Points, in no order, along strands that fork and pass close to each other.
Two points are linked if the straight distance between their rows is under 42. Some points are linked to none.
fodof: [  7 -15  -5  17  -7  10  -3  -6   5  -1   7  -1 -18 -11   9  -7   8   9
  -9 -11 -20]
rap: [ 13 -15   3   0   0  -1   4   7  16   7  10  -4  -1  -6   8  -8 -25 -13
 -10 -22 -13]
mebe: [-15  11  24  21 -10 -11 -13  15   5   0  -1   3   3   7  -1  -8  16 -12
  -9   0  14]
mosu: [ 23   1   7  27   4  -1   9  20  -6  -5   1 -29   5  -9  -2  17   6  -4
   3  30 -18]
Batul: [-21   2  -6  33  -4  -6  10   9  -9 -14   7  11   9  -5  -4   0  29  -6
   7   5  -8]
Lota: [ 18  -6  31 -13   2  -6  -9   6  10   5   9 -23  -7   7   5   2  11  -5
 -15   3  11]
sasof: [-26  13  -6 -25   0   2  -1  -9  -5   6  -8   8  -6  -4   0 -13   5   0
   6 -23  23]
pimaf: [ -3  11  15  17 -14   2 -18  -4 -14   2  -1  -4 -11  -4  -8   2   0   6
  -4   6  20]
dirur: [-13  10  -9 -25  16  -7   9  -5  -6  -4  -9  11  13  13 -12   6 -18   1
  13  -1  25]
Daki: [-26   3   2  11   3  -8  20  11   6  24   8  20 -10   0  -5  -9  29  -6
  -7 -15 -17]
Kol: [  2  -8   1  -9 -20  -4  -6 -22   1  17   6  -6 -19  -9  -5  12 -19   0
  -1   1  11]
kiput: [  6 -10  -1  16  -2   4  -1  -3  15   2   6 -12 -14 -25  15 -20   7   0
  -5  -6 -30]
nugo: [-21   2  -7  17  -6  -8   7   3  -2 -17   2  14   7  -2  -9  19  30   0
  10   7   0]
lupab: [-21   5 -15  -4  11  -3  34 -12   3  25   0  34   1   9  -8  -5   5   4
   0   5  -7]
guzo: [  8 -16  -9 -11 -17   1 -21  20  -6  -4  -4 -17   2  19  -1 -12 -13  -2
   3 -22   2]
visop: [  2  -7  -3  24 -10  -9   4  -1  -1  -2   7   8   1   3 -10   9  -8  -7
   4   1   0]
Bos: [ 15   2  21  11  10  12   2  29 -12   8  -9 -13 -10   6   4  12  -6   0
  -3   5  13]
Bolo: [  8  -2  16   7   8 -21  -5  16  29   4   4   8  17   3   8  -8  18 -29
  -8   5  -9]
mis: [ 22  -8 -16   4  -8  12  -2 -11  -1  -7  -4   9   7  17  -7  16 -33   6
   3   6   3]
Feg: [ -9  15 -17   9  -6 -14  14  -3  -6   6   7   6  11 -34  -6  -2   5 -18
  10   3 -28]
Mazad: [  7   7  -7 -11  -9  27  16 -26  19   4   4   8 -12   0  15  11  -6  17
 -18  -1 -12]
mapu: [ 16 -13 -13   4  -9  13 -19  -7 -15 -10  -4  -1 -10  13  -3  -3   4  22
   3  -2   3]
lani: [  8  -5 -12 -22 -17  -2 -10 -16  -7  12   1 -20 -12  -5  -3   4 -18  -6
   6  -9   5]
lus: [ -4  -3  -2  17 -19 -13   5   1  16   5   9 -18  -2 -31   3   4   8 -17
  -3   6 -21]
nabe: [  2   2 -13 -20 -20   2 -22   6 -11  -2  -9 -11 -17  19 -13  10  -2  25
   3  -3  22]
dobam: [-22  17  -8  14 -11 -13   6 -16  -7   0  -3   9  14 -27  -2   0  -2 -12
  15  14 -14]
naka: [  7  -5   5  16   9  -8   3  22  31  -1   9  -2  13 -21  12 -18  12 -21
  -8   0 -36]
Letav: [ 19   7  15  10   2 -20  -7   9  27   3  -4  -8  22  -5  16   3  14 -26
   1  21  -5]
moni: [-16  -3  -7  10   0 -10   7  -4  -2 -16  -1   3  -5  -5  -4  34  30  11
   6   8   7]
firep: [  1  15  25  14   7   0 -13  19  -5   4 -10   2   7  13   1 -10  14  -8
  -5   6  12]
Punef: [ -8  12  -4 -21  -1  14  15 -20  12 -20 -10  21  10  10  -7  10 -15  10
 -16   9  10]
Tapo: [  6   9   9  15  11   3  -6   3 -19 -17  -8 -14  14 -19   6 -19  -2   3
  16  13  -4]
nevad: [  9 -16 -11  -7  -3  20   2 -21  10  -9   9  19  -9   2   9  15   0  17
  -7  -1 -14]
zekol: [ 12  -8  -7 -27   0  -6   2 -10  -4  -1  -1 -14  10 -13  -2   4 -24  -9
  11  -8   7]
Tor: [ 22 -23  -3 -13 -13   1 -16  15   1  -2   4 -28  -3   6  -1  -6 -17  -1
  -6 -15  -3]
Manun: [ 18 -11 -18 -14 -14  14  -1 -15   6  -3  -4   6   0  22 -11  17 -21   9
 -10   7   7]
tetur: [  0   1  11  14 -16  -9  -9 -11  16   8   5 -27 -10 -22   5  -7   8 -15
  -7  11  -9]
pevun: [ -2   0   5   8   8 -17  13  20  26   6   9  11  16  -4  12 -20  27 -27
 -10  -5 -25]
Bal: [ 17  -3  20   4  -5 -14 -14   1  31   5  -3 -14   6  -4  18   7  19 -19
 -11  17   2]
dol: [ 10 -16 -19 -33   9   4   9 -13   2  -9  -1   0  10  -6   6  10 -20   0
  13  -8  -6]
Zizas: [  0  -2  14   6   5   2 -14  -1  14  -1  -7   2   4 -11  14 -35   7 -14
 -15  -9  -6]
Kuzu: [-12  -1   3  -9  14 -17  21  -7 -12  20   4  22  15   1 -17  -4 -15 -17
  13   1   2]
dunus: [ 14 -21 -15   7 -10  14  -9  -9  -6  -6   3  13 -15   0   6  -3  -2  16
  -4  -6  -9]
mok: [-13  -1   9  18  -1   1  -6   5   0   1   3  11   5  -1  -1 -35  18  -8
 -11  -5  -9]
Peb: [-27   5 -12  11   5  -2  21  -4   7  22   3  35  -9   6  -5  -1  10   3
  -5 -12 -11]
Gub: [ 16 -24  10  -6  -2   0  -7   2   6   2  12 -22  -9  -8   7 -10 -12  -7
  -9 -10  -7]
gup: [-15  -2  -2 -14  -3  -1  -2 -24  -1 -10  -6  -3  -2 -17  11   7   6  10
   7  -3  13]
voput: [  9  -8 -14 -17  13   2  18  -4   6  -1   8  14   3 -10  14   6 -21   4
   9 -16 -18]
pav: [ -1   3   1  20  16   6  16  11   9  11  18  21  -9   1   9   2   6   9
  -6 -27 -29]
ror: [-23   6  -8 -26  14   0  10 -10  -7  18  -2   7   0  -3  -4 -23  -1  -3
  12 -17   6]
zafo: [ -6 -19  21   8  13  -7  -2  19  -2 -18   5  -5  -1   0   4  11  24  12
   0  -8   7]
bupu: [ 10  -2   9  21   4  -8   5   1 -17  -6   3 -21   1 -14  -2  21   4   1
   9  16  -9]
Tosiv: [  9   0  -8   1  16   8  21  -1   6   6  16  19  -2   0  16   6 -13   8
   2 -33 -26]
lok: [  5  -8  12  11  -8  -1 -11  -6  19   2  -4 -11  -1 -33  20 -24   7  -9
  -6   3 -12]
gazu: [  4  -3  16   7 -22   0 -17 -15  -8  10   4 -14 -24  -9  -7   1  -4   2
   1   6   9]
rili: [-20   7  -8 -30   8   5  -5 -22  -3 -11  -7   8  -1  -9   2   2   3   6
   6 -14  20]
Tel: [-15  13  -6   3   2  -2   5 -19  -5   6  -3  12   6 -21   6 -16  -8 -11
   7   1  -1]
buv: [  2  -8 -12 -15 -23   2 -15   9  -6  -9  -2   0 -20   9  -7  -2  13  30
  -3 -15  23]
dotid: [ -5   5  -7 -15  -8  19  21 -26  17 -12  -1  13   6   0   8   9 -11   8
 -14  12  -1]
kur: [  5 -21 -17 -15  -2  -2 -10  20  -8  -2  -1   3   3  24  -8  -7 -16   1
   4 -24   4]
bep: [ 16  -3  27 -19   0  -3 -21  16   8  -2  -4 -23  -1  21   8  -3   8  -6
  -8  -2  19]
lari: [-24  -1   0  30   5  -5   3   7  -3  -3   7  15   6   1  -4 -22  26  -4
  -1   2 -13]
gom: [-16   3  -5  -8   0  -3   5  -9 -11  14  -3  11   1  -8  -3 -33 -15 -13
   5 -13  -1]
fefu: [ -8  15  -5 -13  -7  -4 -12   6  -9   1  -9   0 -13  13 -10  14  -6  14
   1  -9  39]
Bom: [ -8   8  -9 -21   1  17   5  -7   8 -25 -12   4  10  31 -10   6  -8  17
 -15  12  20]
fuvo: [ -7   2  -6 -14  13 -10  14 -13  -9 -10  -1  18  16 -14  -3  13  -3   3
  12   7   0]
sirep: [ -8   5 -16  12 -22 -10  14  -6   7   4  13  -4  -1 -28  -4  18   2 -19
   4   2 -16]
loba: [ 11 -13  10   9   7 -11   6  14  21   2  12   2  12 -14  12 -18 -10 -15
 -12  -7 -27]
Pumeb: [ 13   4  -2  -9   7  13  -8   3 -28  12  -5 -27 -13   7  -5  13 -12   5
  11   7  11]
gofo: [  9   4   5  32   3  12 -15   5 -22 -17  -9 -11   2  -4   6  -8   3  14
  11  12   1]
tuz: [ 12  -3  14  -5   2   5  -5  18 -19   6   1 -22 -17  13 -10  13  -2  12
   3   2  17]
bamo: [ 10   8   8  38   4 -10   1  22  -9  -9   3  -5  18   0  -6  -8  -7 -15
   3  18 -13]
veram: [-11   7 -10  -4  11 -10  28 -12   5  19   6  33   8   2 -12  -2 -13  -7
   5   6  -2]
dozul: [  7   6  -6 -14  25  23  -8 -17 -30  11  10 -16 -16   9  -4   5   1  12
  20  23  -7]
dul: [-12  -7  -8 -18 -10  11 -13 -26  -9   3   2   1 -27   1  -7  12  22  24
  -2   6  11]
gimi: [ 11   8   6 -11  19  11  -7 -10 -25  15   5 -30 -16   0  -6   4  -7   4
  15  19  -2]
boluv: [ -2  15  24  19  13  10  -2  30 -12   2  -8   0  -3   9   9   4   3   2
  -5   8  14]
miko: [  5  15   0 -13   9  -7   5 -17 -11  -5  -5  -5  -2  -7  -2  23 -14   4
  13   7  23]
dulil: [  9   4  -2  18  -6  15 -21   6 -21 -18 -10  -6  -5   9  -3 -13   4  21
   8  -3  10]
pap: [ -5  -4   5  10   9  -3   7   3 -15 -12   0 -15  -4  -8  -3  29  21   7
   9  19  -3]
dad: [-15   2 -25 -34 -12   6  -4   5   7  -8 -15  12   9  33   3   0 -10  12
  -9 -11   2]
Negid: [ -4  20  16   5  17  -3  18  18 -20  20  -3   3  10  11  -8  -1 -15 -14
   8  10  16]
Dom: [  5   1 -12 -18 -18  20  -6 -17   7  -9  -9   5  -6  27 -11  14  -5  18
 -12   6  14]
vum: [-14  11 -19 -38  12  12  15 -12   1  -2 -12  18  12  15   2 -10  -4   3
   2 -11  -8]
Ket: [ -8  -3  -2  -5  -5   6  -7 -30  -6  -5   0   0 -14 -12  -3   9  18  11
   1   8   7]
dur: [ 20  11   5  29   1   2   9  26   4  13  -4 -31  -3  -4   4  12   1 -12
  -4  39 -15]
Lagi: [-17  17 -25 -37  -2  20   6  -6  15 -10 -13  11   9  21   7  -8  -4  11
 -15 -10  -4]
gigab: [ 13  14  26  -1   8   3 -22  19   7   9 -12  -6   3  18  16  -4  10  -6
  -8   4  22]
kasiz: [  5  -5   1  31  -1 -13   3  17  -3  -1   8   6  14   5  -9   5  -3 -20
  -2   9 -10]
setok: [  3   0   5  22  -7   0  -9  -4 -15  -5  -4   6  -5   8  -4  14  -9   3
   4   2   9]
vazo: [-19   7 -17 -38  17  -4  16 -16   1   2  -8  20  13  18  -9  -8 -13   0
   6   0   7]
duzo: [  2  10  -5 -18   7  -4  -2   1 -11  -5  -9  -4   3  13  -9  14 -16   4
  14  -9  30]
Difal: [ -8   2   2  22   3  -5  18  19  16  13  16  20  -8   2   6  -3  15  -5
  -9 -17 -30]
soli: [  2 -17  11 -11 -11  -4 -15  15   3   1  -1  -3 -17   7  -5   1  15  16
 -10 -16  27]
goka: [ 11   1   7  21  12  -4  -9   5  -5 -16  -8 -15  23 -15  -1 -27 -14   5
   6  12 -11]
Kazev: [-12  -6   9 -11  11  -7   1  11  -1  -7   3   5   2   4  -5  -8   1  -2
   0 -14  18]
biluz: [  6  -7  25   6  -3 -10 -11   6  15  -1   7 -15  -1   0   7  10  16  -8
 -12  10   7]
Fuz: [ 20   4   8  26   4 -11  -2  11   8  -2   1 -11  27 -14  -5 -18 -15  -4
   5  18 -17]
Gufi: [ -3  -6 -19 -19  -3   1 -13   6   3  -7  -7  11  -2  26 -11   4 -10   9
   2 -20  11]

A fork is a point with three links, a tip a point with one. Leave the first point through the second and follow the links. Name the first fork or tip that comes.
Zizas; mok | dur
pevun; naka | duzo
lus; sirep | dul
goka; Fuz | Kuzu
Bolo; Letav | firep
lani; Kol | dunus
dunus; nevad | mis
dul; Ket | lok

Follow the links from the first point to the second, and from the first to the third. Name the last point that the two ways share.
sirep; dol; Dom | dunus
Manun; lok; Tapo | dunus
rili; moni; nevad | lok
mok; dobam; gazu | lok

A fork is a point with three links. Follow the links from the first point to the second and name the forks in between, in order.
voput; nevad | dunus
visop; Zizas | dunus lok
tetur; dur | lok
gup; Punef | lok dunus
mebe; loba | firep
nabe; loba | duzo
